Points on a hilly landscape, in no order, each with its height.
From any point a ball takes the steepest step (drop divided by distance) to one of its 2 nearest points. It stops when none of these is lower. Distance is the straight distance between rows; heights are no part of it.
rasev height 32.1: [135 125 195 118 144 127 118  80 121 136 162 156 164 132 116  93 121  73
 114 143 122 114 157 119 131 122 125 139]
pifor height 33.4: [178 124 121 111 120 159 138 158  85 159 201 131 128 127  75 136 109 178
 127 133 137 136 112 128 139 140  85 138]
muloz height 51.2: [160 144 162 123 140 116 101 157  98 104 213 142  80  81 141 136 121 157
 106 180  58 122 138  91 148 133 105 163]
vobo height 61.1: [ 87 112 137 107 122 142 128 145 111  79 149  84  59 118 138 155 125 144
 116 149 138 163 146 161 134 144 140 147]
mez height 34.9: [126 119  96 169 132  52  96 150 136 167  61 142 198 129 137 102  94 133
  90 116 144  99 122 118  76 129  87  95]
Dasef height 48.6: [ 87 114 121 120 120  98 126 109 128 160 142 102 161 178 125  95  72  92
  87 130 151 165 125 168  92 120  91 102]
muvil height 47.3: [ 80 106 126  60 133 107 119  96 163  84  70 122  87 117 130 131 146 128
 147 165 116 181  86 129 173 112 148 117]
Ver height 36.2: [118 142  81 137 121 123 113 155 104  92 131  45 141 167 151 133 143 130
 157  74 148 169 158 152 118 155 127 115]
gaz height 75.9: [ 95 128 104 197  91 185 129 118 159 123  67 162 154 157 180 116 132 119
 149  45 118 119 143 142 152 129 124 137]
bonu height 60.5: [196 134 150 135 144 109 148  72 147 156 123 172 159 126  38 111 141  94
 147 156 137  97  90  98 150 108 182 110]
koz height 69.4: [178 118 102 157 126 142 138 144 119 120 126 147 157 146  49 114 121 128
 150  91 184 120 154 122 118 146 158 116]
pitun height 67.3: [125 141 171 139 134 126 132 122 151 139 167 190 117  91 107  98 138  94
  79 171 103  65 157  84 109 133 125 165]
Gem height 47.7: [113 126 153  94 117 201 121  98  71 151 185 103 184 134 110 129  85 125
 135 145 166 153 175 143  91 116  71 196]
Fam height 42.6: [146 116 125 124 125 107  90 144 116 124 115 151 117 174  95  66 110 133
 107 157 111 155 121 122 127 148 141  88]
pibi height 27.1: [ 77 142  72 159  93  88 119 145 151  97  89  74 171 146 157 120 108  81
 137 103 107 129 163 120  89 133  40 137]
lomo height 63.9: [ 83 149  82 116 121 167 188 139 167 167 167  71 108 132 127 144 162 132
 136  85 181 119 129 158  95 118 118 176]
Guv height 9.4: [144  92 154 168 135  80 132 108 108  96  86 152 174  85 131 189 108 110
 158 108 167  96 175  93 127 118 116 145]
remu height 51.0: [164 135  94 125 133  65 134 135 136 103 161  91 182 145  93 119 111  75
 153 134 146 129 135 100 114 124  79  95]
Dofot height 36.9: [131 101 126 153 133  57  47 138  86  92  53 144 182 138 168 112 115 114
 115  89 115 150 149 125 115 134 122 102]
fip height 26.5: [168 136  87 138 136 106 158 111 160 213 102 137 176 135 126 122 130 151
 148 101 128 124  66 142 138 127  79  95]
Nunu height 63.0: [152 114 108 145 136  90 108 140 141  70  92 158 141 130 131 118 123 109
 175 128  82 142 122  83 171 146  94 126]
mudem height 61.9: [197 149 131 105 166  70 145  89 121 138 140 131 149 147  78 120 136  84
 155 151 121 124  98 106 135 118 185  79]
kegid height 30.9: [135 119 111 157 136  65 130 115 140 181  85 139 174 110 132 138 120 141
 118  92 156 106  96 138 100 124 105  72]
Laroz height 63.2: [168 163 140 137 129 103 146 111 151 121 197 159 130  62 154 174 166  87
 164 120  85  55 123  70 145 114 108 155]
sot height 30.2: [132 140 126  95 141 120 163  73 155 174 130 105 130 127 183 137 165 118
 157 121  93 142  45 162 158  95 135  89]
dob height 44.1: [132 133  81 137 110 165 157 106 151 137 137 102 127 188 122 123 117  94
 135  55 167 147 125 192 133 118 151 124]
Fufiz height 51.4: [158 133 126 105 140  63 125 168  84 156 189 106 152 109 116 134 107 138
 111 146 145 130 122 126  90 121 103 100]
tesak height 28.1: [114 133 144 118 120 179 141 134 131 107 143 129 118 114 124 130 136 145
 157 120 113 138 139 114 168 140 104 171]
rato height 35.5: [143 138  49 150 118  98 141 176 177 172 102 138 113 124 137 126 135 166
 107 142 111 108  90 126 121 131 105  87]
vado height 39.2: [111 153  87 109 127 132 142 167 151 170 141  95  83 134 129 118 131 164
  97 164 113 122  94 153 116 134 120 108]
zuso height 19.9: [129 154  80 140 114 147 128 146 135 124  82 101 124 138 169 131 173 137
 158  75 124 150  89 176 145 140 170  79]
Zop height 65.7: [ 98 100 171  93 134 148 114 109  90 106 123  72 122 130 116 132 132 138
 134 110 194 180 144 173 127 123 175 124]
Kap height 33.3: [104 156 122 147 113 132 123 115 133 120 144 126 200 166 133  78 133  59
 136 122  86  92 174  79 111 131  74 158]
mut height 68.1: [140 127  73 124 122 170 162 152 152 125 118 120 118 139  52 130 139 164
 146  97 209 136 124 119 128 138 147 140]
suvef height 65.2: [117 136 144 127 131 117 126 113 168 162 164 199  69  93 122 122 118 101
  57 180  98  67 110 101 100 102  88 144]
vefa height 67.5: [ 97 129 172 167 129 143 132 124 132 110 120 115 137 101 199 156 139  92
 136  96 105 105 165 145 131 120 170 151]
dise height 59.1: [163 129 128 106 141 110 148 146 132 136 115 144 126  88  74 128 182 167
 149 150 129 123  93 104 147 128 166 114]
suder height 34.1: [160  78 150 131 143 112 109 119 133 130 148 166  72 156 152 129  41 104
 103 151 121 146 143 160 126 118 120 101]
munip height 57.8: [120 124 134  76 135  99 133 159  97 116 190  74  61 110 119 153 110 151
 104 172 147 160 118 150 106 113 115 124]
Felit height 73.9: [109 151 144 183 122 195 148 132 164 134 140 173 134  82 158 153 157 139
 134 110  88  52 139  91 156 136 119 189]
fus height 72.1: [132  96 120 151 110 125 108 110 109  52  86 137 156 169  90 132  86  82
 152 121 164 154 216  96 118 142 118 149]
zug height 15.7: [113  84  92 150 118 136 100 114 149 151  83 167  85 168 135 113  89 188
  69 119 148 160 105 177 130 123 129  75]
zuli height 54.4: [182 130  99 173 140  72 158 127 162  86 115 154 142 107 114 147 143  87
 174  93 134  82 137  88 125 119 167 110]
Fabub height 9.3: [149 117 142  91 136 105  96 121  79 123 112  82 142 125  79 116 144 165
 147 125 162 176  87 138 142 150 165  81]
rupal height 22.1: [137 101 165 139 154  55 123  95 129 133 127 160 136 106 140 145  88  93
 101 145 145 101 122 127 102  95 121 109]
Gerib height 43.7: [141 125 193 124 156 119  81 134  74 147 188 147 156 131 167 102  94 115
  79 160  70 104 159 134 109 134 111 145]
das height 66.1: [170 139 132 132 138  88 104 152 110  78 170 145 151  86 141 152 133 105
 146 131  70  90 161  68 127 141  76 166]
dagam height 65.0: [140 127 178 104 153  86 152  82 135 112 134 141 108  92  98 144 158 104
 135 181 120 105 104  97 145  88 191 124]
zoz height 57.9: [154 128  97 129 130 117 161 144 145  93  94 135  98  97  56 150 192 166
 186 129 157 112 114  86 169 136 187 126]
Daz height 36.1: [115 103 125 143 122 106 120 151 152 166 110 144  65 132 108 129 124 138
  53 156 165 106 139 153  85 115 151  91]
vud height 55.5: [ 56 139 129  67 133 136 133 110 129 139 135  57 183 133 107 113 155 136
 134 119 193 170 138 130 106 127  92 171]
defin height 20.3: [ 88 125 107 145 119  78 104 133 118 117 100 110 183 118 176 130  95  95
 108 125 124 110 180  98  66 119  53 150]
gali height 17.8: [102 109  95 114 120 100 124 147 137 151 153  71  56 137 171 166 105 156
  90 113 149 149  98 182 100 107 117 104]
mav height 20.6: [137 111 114 131 139  83 122  82 134 144  64 129 122 161 160 123 121  89
 133 101 162 162  77 174 123 111 170  50]
ked height 31.8: [100  95 176 145 153  71  77  99 104 111  56 160 201 123 139 121  89  99
  92 121 147 130 157 118 101 131 117 118]
zud height 60.1: [114  83 119 127 109 127 128 134 139  78  92 113  99  88 133 191 120 158
 147 105 170 144 151 110 141 116 111 148]
zimun height 46.9: [223 137  89 137 148 152 118 117 125 156 115 198  99 183  99  98 110 144
 152 143  83 133  93 150 168 141 165  86]
duvi height 14.7: [150 129 118 109 134 102 111 143 102  81  97  71 121 118 137 132 175 158
 153 111 132 165  99 134 144 151 173  82]
Fem height 24.9: [125 130 129 122 123 165 113 137 140  99  98 173  95 147 104  97 150 142
 142 148  95 144 122 107 172 144 166 124]
dozi height 41.1: [ 99  90 117 173 119 125 125 131 154 161  76 131 100 128 130 138 125 137
  75  81 191 107 129 160 107 110 157  86]
vir height 27.9: [161 161 106 146 136 130 114 135 149  93  86 199  82 161 101  83 142 130
 138 151  43 103 130  95 152 149 170 121]
meza height 29.0: [161  91 121 122 122  98 143 121 147 150 160 145  90 127 150 157  81 115
 112 151 126 130  97 147 129 103  97 114]
zem height 76.8: [115 158 151 125 136  93  77 185 107 110 127 126 167 108 158 104 139 135
 105 138  63 111 168  83 109 160  79 157]
fon height 63.6: [ 93 116 173 101 139 115 113 106 133 147 144 150 130 139  88  98  94 117
  47 180 151 119 141 142  85 113 141 122]
Vonag height 61.3: [110 119 143 112 136  75 152 126 175 111  81 126  87  97 141 131 148  94
 123 172 109 112 108 113 121 113 138 111]
torop height 23.2: [118 135 131 168 129  93 136 144 153  94 132 112 130 123 174 138 115  45
 119 119 112  87 179 111  89 120 114 155]
Pode height 22.6: [159 161  99 109 145 115 135  94 139 206  95 110 189 136 124  89 174 135
 143 113 101 108  64 121 137 126 136  80]
peki height 58.3: [131 168  90 131 120 139 186 126 171  94 105 121  44 113 147 158 175 137
 152 146  94  93  91 133 154 113 208 121]
ziba height 65.5: [107 145  80 103 121 100 140 167 158  92 113  76 111 138  95 127 169 134
 140 155 166 152 123  85 132 148  97 128]
maso height 64.6: [ 90 106 167  97 128 156 105  84  66 130 135  83 194 154 129 128 106 140
 137 110 187 181 155 154 104 130 128 132]
vebu height 74.8: [ 78 153 126 192  91 190 137 128 170 150 102 170 152 123 169 121 141 108
 133  76 105  61 150 119 140 118 116 177]
Zik height 38.8: [148 112  88 184 131  49  85 160 129 121  75 140 149 142 164 120  90 117
 102 101 115 121 152 116  99 130  99  84]
mim height 52.0: [ 77 130 144  51 130 169 133 107 108 121 168  83 165 132 115 135 109 130
 150 147 154 167 157 124 124 122  65 188]
Zuz height 63.7: [143  92 164  92 134 156 120  68  90 128 142  87 133 121 119 155 118 155
 166  97 163 188 104 161 173 118 160 118]
teb height 51.6: [ 94 113  77  92 123 125 160 101 171 119  91  83  95 131 139 156 160 151
 172  87 180 172  90 158 151 111 147 150]
dere height 69.1: [103 134 154 147 115 154 156 111 124  97  88  89 157 100 169 158 166 125
 189  68 144 119 145 134 151 127 165 156]
zoziv height 49.5: [ 94  98 108  97 115 128 143  75 175 103  80 136  95 144 127 133 116 136
 150 122 162 199  77 134 160 118 120 135]
kur height 63.3: [160 156 179  81 164  96 123  84 100 127 145 107 148 112  88 103 157  98
 143 179 108 133 111 132 135 120 184  99]
somo height 42.7: [101 131 128 109 105 200 112 127  88 141 140 150 195 172  92 105  72 120
 120 153 149 147 186 121 112 144  52 176]
kefi height 38.0: [103 164 120 111 117 152 117 129 115 123 156 136 202 163 104  80 116 105
 119 153 114 132 151  97 123 144  25 157]
rosub height 20.1: [ 90 138 168 132 126 158 109 112 134 113  98 154 111 143 149  88 159 131
  95 150  73 151 125 159 148 143 182 111]
lazis height 64.7: [200 155 147 130 137 102 124 138 103 138 206 158 175 107 133 143 144 100
 152 120  73  70 118  73 130 137 110 140]
gerus height 29.4: [107  91 138 122 138  75 129 113 141 153 130 115  95 105 144 149  89 101
  63 152 162 121 121 158  81  84 142  90]
zela height 61.4: [ 76 177 111 126 108 144 175 133 177 137 157  52 128 142 131 133 185  67
 129 105 155 105 133 158  96 105 156 165]
nete height 75.1: [ 99 160 146  94 139  93 103 171 122 116 129 134 169  78  98  85 166 148
  88 181  96 115 134  74  99 139  84 152]
vur height 63.8: [ 89 146  88 121 120  96 147 177 173 125 112  72  92 105  79 130 172 159
 102 149 197 125 119 109  90 124 129 125]
Lup height 52.7: [178 107 117 151 126 176 137 136  96 115 163 132  87 157 110 153 115 154
 146  77 161 143 117 174 144 137 178 100]
fop height 59.4: [ 97 199 120 133 122 154 170 117 175 106  91 146  84 113 162 128 187 116
 152 145  53  88 105 109 156 117 196 139]
zunu height 37.8: [118 129 210 118 154 115 107  86  88 117 197 152 152  91 160 141 100  76
 105 157 101 117 171 113 114 120 116 149]
muto height 38.7: [175 121 115 139 141 117 111 123 133 135 148 186  77 183 101  93  60 105
  89 182 116 135 131 138 118 129 144  98]
Miba height 66.7: [106 109 163  97 130 143 138 117 123 133 164 120  81 134  56 108  94 133
  84 176 189 145 142 147 105 127 147 130]
sis height 52.9: [106 118  91 127 130 101 116 122 150 166 113 130 120 172 145  71  85 125
  76 155 126 154 106 163 106 128  97  65]
kaga height 48.4: [172 138 107 148 135 156  82 165 117 177 123 181 151 164 160  77 110 175
 117 130  51 128 109 140 156 164 107 126]
guti height 6.8: [ 94 108  49 146 102 132 117 149 153 152 106 130  59 164 157 147 110 166
  81 110 161 165 100 186 117 119 117  87]
dop height 54.3: [144 124 160  96 142 116 117 156 120 118 194 133  67  94  89 135 121 137
  84 186 109 130 127 116 122 110 115 143]
zeto height 62.2: [155 132 166 105 147 169 154  75 118 157 149 115 147 111 114 143 167 148
 175  99 155 142  78 151 164 108 185 122]
vil height 40.1: [123 133  68 130 113 123 136 134 130 128 147  64 151 198 136 104 119  84
 153  88 171 163 137 161 104 138 118  96]
gotid height 45.6: [161 153  96 104 141  61 106 144 129 128 105 128 143 161  66  65 128  95
 113 164 125 122 114 109 104 137 161  77]
vavo height 45.1: [219 126 107 154 146 124  76 157 110 129 112 199 118 156 103 104 119 160
 138 128  77 109 104 119 162 161 157 116]
zavik height 68.0: [ 81 135 124  83 118 150 149 127 167 135 142  94  86 133  61 112 149 133
 102 160 212 138 130 136  97 115 150 167]
vug height 66.8: [133 115  84 122 118 135 134 149 142  84 113 118 128 146  68 108 130 158
 170 125 163 158 134  98 152 162  96 144]
Lum height 65.9: [ 80 127 115 100 125 158 200 108 189 159 144  86 101 111  95 137 167 123
 127 118 199 112 107 152 104  97 166 165]
Fuvi height 72.8: [100 153 156 140 118 155 144 113 138 149 132 163 161  64 184 150 166 135
 139 117  68  84 107  78 176 119  86 168]
debi height 32.2: [108 128  75 144 110  93 118 180 111  94  84  43 170 142 163 127 145 127
 159  79 140 144 158 114 109 140  71 127]
Taz height 59.7: [ 88 156 108 104 128 115 161 137 171 121  91  85  64  94 141 150 180 129
 126 160 109 104  96 121 119 108 170 126]
bolo height 23.4: [128 147 115 145 125 173 134 136 124  94  91 128 103 134 129 131 185 163
 158  90 130 133 119 150 168 148 196 105]
kevol height 1.4: [133 114 123 104 124 131  91 151  76 117 113  74 169 111 102 133 132 199
 142 111 178 189 125 112 127 171 117 112]
luv height 52.6: [138 158 145 111 125 158 136 135 132 173 178 147  99 132 150 110 131 135
 105 161  52 117  95 147 148 126 131 111]
gizas height 23.1: [155 126 132 145 114 137 139 165 111  55 122 128 101 122 152 155 155 131
 199 106  89 147 131 100 186 155 138 157]
Siki height 26.2: [151 116 137 147 129 163 158 136 109  67 134 125 117  92 128 180 134 144
 183  94 132 126 172  89 165 139 135 181]
Bobap height 47.6: [118 151 118 151 114 203 174 132 125 149 159  96 122 162 159 151 141 119
 126  64 151 129 138 196 113 139 167 129]
puze height 45.7: [142 116 145 143 136 136  63 159 114 121 106 176 147 179 126  61 117 169
 102 140  78 153 142 136 155 167 126 127]
gafo height 30.3: [194 154  65 173 148 106 122 147 164 122  50 209  81 163 138 107 142 139
 145 138  52  94 101 124 161 138 187  97]
Nad height 59.8: [112 122 154 119 131 150 139 156  91 197 192  79 129 116 178 147  98 157
  96 105 117 116 133 169  98 123 122 123]
tuvif height 58.5: [ 65 155 134  85 121 116 151 108 148 134 152  48 171 127 119 117 177  82
 134 121 170 138 123 140  99 107 133 147]
nafe height 22.7: [140  90 108 148 130  95  83 107 109 138  75 159  99 172 142 117 115 145
  88  94 159 166 106 165 124 125 165  43]
bov height 55.8: [134 143 156 112 142 122 122 129  64 167 166  90 228  89 182 175 139 114
 158 116 122  99 173 105  91 127  64 157]
Pag height 55.3: [137 159 119 120 133 162 153 119 132 155 172 116  82 171 169  96 129  97
 122 129  79 127  90 188 142 119 167 109]
sona height 62.9: [114 117 199 118 139 169 124 115  84 182 159 119 152 120 189 122 124 156
 103 124 105 129 132 163 132 122 136 134]
Kefe height 2.7: [136 106 131 179 131  88 148 122 148 126  89 140 144  62 142 200 139 140
 144  79 172  81 144 103 121 105 147 132]
lupul height 40.7: [171  99 135 138 131 140 127 144 123 160 122 198 104 112  82 140 104 196
 108 125 148 121 119 118 145 139 127 120]
Menuk height 37.2: [140  63 103 158 128 143 140 129 148 120 111 158  80 123 117 177  59 150
 107 119 185 142 147 129 131 116  90 139]
vopar height 12.7: [ 91 136 162 135 116 135  80 110 123 123  86 134 179 161 156  57 141 109
 113 122 100 158 147 161 127 145 152 107]
runaf height 39.0: [121 113 120  92 125  90 116 165  94  98 179  76 125 127 143 166  88 124
 124 157 145 163 160 108 106 131  60 151]
fetu height 19.3: [137 120 137 100 123 130 107 149  86  56 116  75 103 104 148 158 163 167
 175 112  83 188 111 122 176 160 147 126]
suzag height 56.4: [110 129 112 147 131 127 102 149 154 166 122 157  87 160 163  79  97 110
  52 163  84 112 130 166  99 139 128 108]
Rit height 55.2: [101 122 126  79 107 163 151  93 124 131 173 137 170 137  80 119  96 113
 149 159 180 151 127 103 124 106  50 186]
Ripoz height 50.3: [159 150 106 130 120 161 132 143 151 160 143 154 138 141 157  97 138 144
 142 133  75 119  94 138 165 145  95 121]
miga height 62.0: [162 165 143 166 139 101 162 106 154 128 154 156 138  83 141 163 170  90
 151  99  95  44 109 106 144 104 186 145]
Zumub height 58.8: [120 137 182 108 129 101 125  89  69 163 170 134 235  75 149 145 131 109
 139 133 126 100 124 116 107 109  77 139]
fozo height 20.0: [160  86 173 153 126 168 140 125 100 132 127 155  90 100 128 202  97 179
 140 100 138 141 108 149 160 126 162 145]
gese height 2.5: [100 134 137 176 121 121  87 121 121 113  71 132 209 174 146  83 109  84
 131  94 115 133 179 121 105 137 112 116]
Vobi height 50.5: [159 144 131 162 128 220 140 121 101 135 154 128 140 165 116 118 127 135
 150  71 147 137 153 166 145 149 185 129]
fuzib height 9.2: [165 110 126 168 131 131 166 116 136 175 106 150 126  78 134 188 137 165
 144  62 176  95  99 136 153 108 133 124]
kem height 35.9: [ 71 117 103 142  94 157  72 180  95 125  78  88 156 149 149 112 114 192
 102 115 154 160 174 140  91 157  76 140]
Gumis height 60.6: [149 145 158 122 138 189 162 107 132 168 143 156 146 115  94 110 165 146
 153 126 128 106  91 138 176 143 155 140]
rolud height 71.5: [ 86 150 168 126 102 168 155  85 154 144 146 159 166  84 167 165 151 108
 147 113 119  64 127 106 132  89  91 183]
fuze height 67.7: [125 134 154 109 117 113 107 160  94  94 167 153 165  57 125 151 153 132
 112 154  90  70 177  48 110 133  76 183]
Fite height 71.8: [ 88 144 137 132 130 159 136 139 146 145 130 118 148 126 101  94 174 128
 111 132 145 111 135 118 120 141 144 149]
zosor height 60.7: [ 99 182 165 149 127 138 182  90 183 130 118 164 119  98 149 131 185  87
 159 136  93  57 103 110 136 108 192 161]
lik height 14.9: [126 140 106 144 131  95 146 105 145 116  95 105 128 142 164 146 148  93
 152  87 130 127 110 180 117 119 202  75]
toz height 15.8: [135  87 161 148 140  52 117  87 148 102  69 172 134 105 125 157  86  88
 135 123 174 110 154 100 122 103 146 112]
kiso height 42.4: [110 168  87 108 119 158 136 159 149 140 106 124  32 132 137 108 151 177
 106 182  89 147  92 138 137 138 156 123]
foz height 65.4: [149 130 176 159 134 178 124 115  88 131 156 128 151 138 188 146 104 118
 131 103 100 131 166 154 130 132 145 146]
Nos height 73.8: [102 125  99 135 119 146 124 144 100  68 135  89 132 161 114 150  91  90
 156 129 159 142 210 109 109 140  90 172]
nafiv height 15.0: [151  94 181 137 128 154 140  98 113 168 134 152 142  81 118 194 119 162
 156 100 159 104 114 130 167  95 129 161]
vom height 58.4: [112 112 134 140 123 132 161 114 155  89 115 136  63  98 141 179 136 139
 150 126 140 119 116 128 160 108 153 148]
Vod height 55.7: [164 130 106 176 144 123 155 155 153  81  89 142 100  87 153 158 158 128
 184  84 113  91 117 109 140 139 162 134]
kov height 61.7: [146  93 130 130 123 106 108 134 111  83  84 146 134 102 108 161 101 162
 163 131 129 158 146  83 163 130  79 149]
mezu height 44.9: [ 92 144 102  93 113 144 122 128 176  87  77 127  42 150 134 117 136 129
 114 178  91 165 105 129 157 136 142 121]
Puti height 60.0: [ 91 114 174 144 138 123 106 102 138 174 129 163 123 140 156  82  84 104
  47 154 115 126 123 163  94 102 129 116]
Rof height 60.3: [153 161  91  92 141 146 171 149 122 146 139  85 112 106  47 117 190 156
 160 139 149 133  89 104 141 138 168 120]
rede height 49.0: [182 109 119 115 132 144 107  99 128 133 123 167  97 190 105 108  84 125
 133 140 108 184  95 174 178 136 148  83]
Dage height 33.5: [152 102  79 157 129 135 142 156 145 120 137 157  72 148 135 147  82 144
 123 116 117 139 123 144 144 124 112 131]
zovo height 23.0: [132 122 164 119 119 190 113 152  73 109 169 110 105 131 104 121 126 159
 133 122 122 157 162 133 143 152 151 153]
Lusin height 61.2: [ 85 136 133 121 116 163 118 144 138  79 131 115  29 160 161 122 124 124
  84 142 125 162 139 178 120 124 184 122]
zonab height 26.3: [121 167 122 114 131 164 144 107 145 178 113 103 162 132 155  95 170 145
 155 108 100 123  70 165 159 130 154  98]
vuve height 48.3: [166 116 115 127 159  49 112 150 109 125 137 112 152 131  93 106 119 107
 118 142 164 114 127 108  92 125 141  91]
Ruf height 28.8: [109 165 148 138 129 122 142 110 146 104 160 110 177 141 160 121 145  24
 152 111 103  97 164 114 116 120 110 163]
miz height 30.0: [139  99 117 152 109 197 134 135  89  97 147  99  94 118 170 200  98 145
 164 113 128 134 178 118 141 139 102 193]
kod height 43.4: [148 157  81  94 130 118 147 164 112 181 184  91 110 160 101  89 124 153
 111 160 158 138  90 167  90 128 133  84]
sesot height 34.2: [145 105 123 102 118 159 119 155  69 107 170  86 118 118 153 183  82 154
 163 132 125 161 161 127 121 132  75 165]
fegab height 51.5: [176  98 125 130 126 164 133 109 113 131 152 143 121 168  79 132  88 155
 143 116 162 182 109 141 159 136 129 111]
Kor height 70.5: [ 86 160 124 139 112 181 164 143 178 142 119 141  86 140 102  96 158 128
 106 168 129 106 121 127 126 127 168 153]
Zeri height 53.0: [164 117  91 147 130  73 148 127 161  96 125 140 156 134  96 128 126  75
 176 127 151 116 146  67 124 130 112 141]
nuzo height 48.2: [176 123 194 129 153 112  90 128  91 121 211 185 104 106 150 133 104 103
 105 159  48 105 129 103 138 130 129 141]
rafo height 43.2: [182 133 107 151 136 135  94 166 134 168  95 197 116 126  91 102 131 204
 106 145  91 115 112 108 134 149 134 120]
vavis height 32.8: [162 130  63 167 137  93 125 161 174 129  70 158  91 138 156 110 138 128
 122 137  81  88 109 116 122 140 139  94]
boli height 41.2: [ 79 106  95  95 113 147  83 169 109 109 114  93 133 164 148 138  83 179
 100 139 146 207 157 154 114 153  38 148]
nune height 70.1: [ 93 150 150 146 120 148 157 104 148 129 120 118 189  88 157 150 184 105
 188  88 126  75 146  93 157 116 135 171]
bon height 43.8: [111 123 110  94 124 109 122 141 128 114 143  93 152 152 125 116  99 105
 108 153 138 170 140 137 106 127  50 132]
Goz height 26.7: [ 98 113 144  96 133 105 130 132 130 143 159  77  93 122 193 151 120 122
 100 146  96 135 107 168 119 112 116 115]
Dalef height 48.8: [141 130 173 108 128 129  87 141  54 120 189 116 172 112 177 137  95 138
 115 151  65 140 144 129 104 130  56 146]
luze height 28.5: [144 112 154 106 135 167 108 142  87 148 166 137 105 139  95 113 115 194
 117 150  97 168 112 148 158 155 119 126]
dazus height 70.7: [133  97 135 142 129 143 118 105 105  84  95 126 149 164  64 127  96 114
 156 112 212 148 166 108 126 143 153 118]
Rop height 30.8: [ 97 114 140 149 112 175  84 157 108 129  75 131 143 148 124  79 138 182
 106  99 135 162 161 137 122 164 133 134]
gul height 52.8: [128 150 158 118 125 143 107 131  76 119 187  96 190 102 204 144 146 105
 160 109  61 116 158 106 129 138  68 151]
namu height 55.4: [128 121 148  98 136 100 134 139  70 163 206  94 138  90 151 173 105 156
 114 130 149 124 131 158  82 102  75 134]
noro height 63.1: [118 121 138 117 147  71 127 105 177 136 134 159  69 104 151 123 133  96
  85 202  70  93  99  95 101 102 121 101]
Sepev height 58.1: [111 140 141 151 127 157 123 123 121 125 149 112  71 178 187  99 109 100
  85 132  85 150 138 194 120 137 169  94]
lop height 11.8: [ 74 131 128 172 107 126 110 117 135 130  69 141 194 122 159 127 119 106
 118 107 140 115 181 117  92 136 102 158]
kefo height 62.1: [134 141  98 114 123 112 182 154 155 161 133 100  93 113  56 118 180 148
 113 155 178  99 121 105  95 118 171 115]
tov height 26.8: [ 91 118 121 139 108 189 109 145 120  96  88 132 104 154 119 116 164 182
 128 103 167 178 124 145 156 158 167 134]
Sok height 59.2: [175 117 152 133 133 148 160 101 143 160 138 184 153 104  56 136 138 127
 163 126 153  91 111 103 162 125 146 139]
gavis height 32.4: [ 93 138 136  91 128 110 120  95 142 141 101  93  91 125 190 127 144 122
 121 154  91 152  79 160 149 107 149  83]
vidu height 61.8: [118 119 182 110 137 131 108  84  68 173 122 113 225 108 135 140  95 144
 139 125 163 135 151 133  94 123 103 131]
gafup height 37.4: [183 102 146 139 143 129 144 154 112 166 182 168 121  98  84 144  85 151
 103 152 158 106 129 119 125 122  96 130]
Mog height 69.0: [105 158 157 141 110 182 143 135 160 127 172 183  75 127  82  97 135  99
  99 166 118  95 155  97 132 137 147 183]
Dos height 57.6: [139 123 129  96 120 148 168 101 149 146 182 158 158 119  68 127 134 112
 154 146 148 118  97 100 154 111  95 162]
vivi height 25.8: [118  97 183 130 136 109  91  91 106 112 113 155 171 151 139 117  78  86
 113 128 108 147 160 141 115 129 116 112]
danuv height 73.4: [ 90 161 136  98 119 119 129 130 145 129 116 135 165 135  80  81 151 103
  99 169 137 121 130  79 106 127  97 128]
sesuz height 56.9: [161 123 112 155 129 103 163 150 147  81  88 152  57  92 111 175 162 169
 150 127 128 101 123 100 147 126 183 122]

For each start below, name the point where the ball stops.
nete: peki
Miba: kevol
Lup: gese

Call two points neighbours if one is among the 2 nearest of the other. Go from one point of each pair to the other, from neighbour to neighbour, staying as low as possible. Name the highest point that can't be avoided.
guti and Pode: gavis
Fam and kevol: Lup
guti and lik: nafe
vado and meza: Fufiz
kevol and zovo: tesak
vivi and guti: Zik
Sok and peki: dagam
